A landscape with many valleys, sampled at points; each row gives a point and its height.
From any point a ball takes the steepest step (drop divided by distance) to one of its 6 nearest points. It stops when none of these is lower. Distance is the straight distance between rows; heights are no part of it.
<628>: [119 148 105 160 125 117 130 121]  h=455
<183>: [117  90 166 107  81 113 206 131]  h=241
<123>: [109 127 160 163  94 106 178 128]  h=435
<524>: [102  91 173 128  73 117 200 122]  h=475
<125>: [ 94 155 162 179  97 112 152 125]  h=408
<348>: [ 89 182 156 200  76 120 123 134]  h=407
<422>: [121 117 158 142  97 109 185 131]  h=393
<365>: [132 140 105 135 133 117 138 131]  h=442
<198>: [124 135 105 135 139 134  88 101]  h=67
<436>: [144 149 147 146 171 157  34 101]  h=496
<647>: [158  93 109  86 180 158  71 133]  h=220
<387>: [114 151 106 147 127 126  95 113]  h=176
<491>: [149 111 150 105 102 115 196 154]  h=211
<322>: [136 118 144 123 104 109 193 137]  h=246
<542>: [148 108 104  99 176 152  81 122]  h=189
<634>: [ 96 178 133 184  87 116 110 122]  h=344
<530>: [148 136 143 143 200 156  38 115]  h=481
<222>: [146 112 114 114 170 157  67 113]  h=247
<90>: [136 129  91 121 141 134 115 125]  h=178
<511>: [ 95 112 171 164  88 111 182 123]  h=520
<417>: [146 111 114 109 179 154  69 116]  h=226
<127>: [145 123 136 135 184 156  50 103]  h=386
<507>: [128 144 126 149 143 150  51  90]  h=334
<132>: [137 103 159  96  97 110 203 145]  h=152
<209>: [153 106  95  37 155 139 106 161]  h=322
<289>: [119 133 149 153 112 108 176 133]  h=218
<579>: [ 88 157 175 188  82 118 155 122]  h=404
<547>: [139 129 111 125 132 119 158 139]  h=418
<696>: [155 103 101  75 166 150  96 139]  h=213
<599>: [126 128 103 121 150 143  90 107]  h=121
<236>: [152 125  94  64 146 131 137 163]  h=376
<377>: [111 167 116 163 112 119  98 106]  h=267
<308>: [141 122 143 130 119 114 185 139]  h=288
<26>: [159  89 105  54 175 147  82 153]  h=270
<501>: [153 129 101  85 135 126 160 160]  h=446
<497>: [ 95 171 156 182  91 109 125 131]  h=378
<144>: [109 103 163 141  91 112 192 126]  h=482
<77>: [145 112  87  95 154 143 107 129]  h=188
<428>: [146 117 127 120 181 160  62 109]  h=302
<356>: [148 125 132 113 122 112 178 147]  h=282
<706>: [102 157 142 179  99 107 144 129]  h=402
<690>: [151 112  90  67 156 146 116 147]  h=242
<364>: [112 162 116 159 108 128  76 109]  h=194
<543>: [140 110  95 107 157 153  93 113]  h=161
<465>: [ 80 166 184 196  66 124 140 133]  h=413
<610>: [131  95 161 114  89 115 201 133]  h=53
<279>: [ 96 108 172 150  81 112 189 121]  h=635
<161>: [139 130 110 111 131 118 159 150]  h=385
<384>: [144 122  89  98 148 135 127 133]  h=229
<350>: [125 136 101 132 135 125 113 118]  h=219
<432>: [138 122 118 125 169 151  62 102]  h=266
<290>: [110 144 139 160 111 109 159 125]  h=425
<141>: [154 100  99  37 176 150  96 162]  h=324
<112>: [ 86 131 178 167  78 111 174 122]  h=436
<692>: [125 136 126 151 120 110 155 129]  h=543
<416>: [108 158 126 166 110 111 135 124]  h=381
<262>: [142 133  97 117 135 123 138 134]  h=299
<306>: [156 119 135  88 122 117 180 158]  h=297
<479>: [121 149 113 143 128 115 141 128]  h=590
<32>: [113 145 118 154 120 136  69  98]  h=304
<444>: [159  93 107  71 183 156  78 141]  h=230

For each start below, name the point where the ball stops.
<308>: <610>
<628>: <198>
<306>: <610>
<647>: <198>
<530>: <198>
<444>: <198>
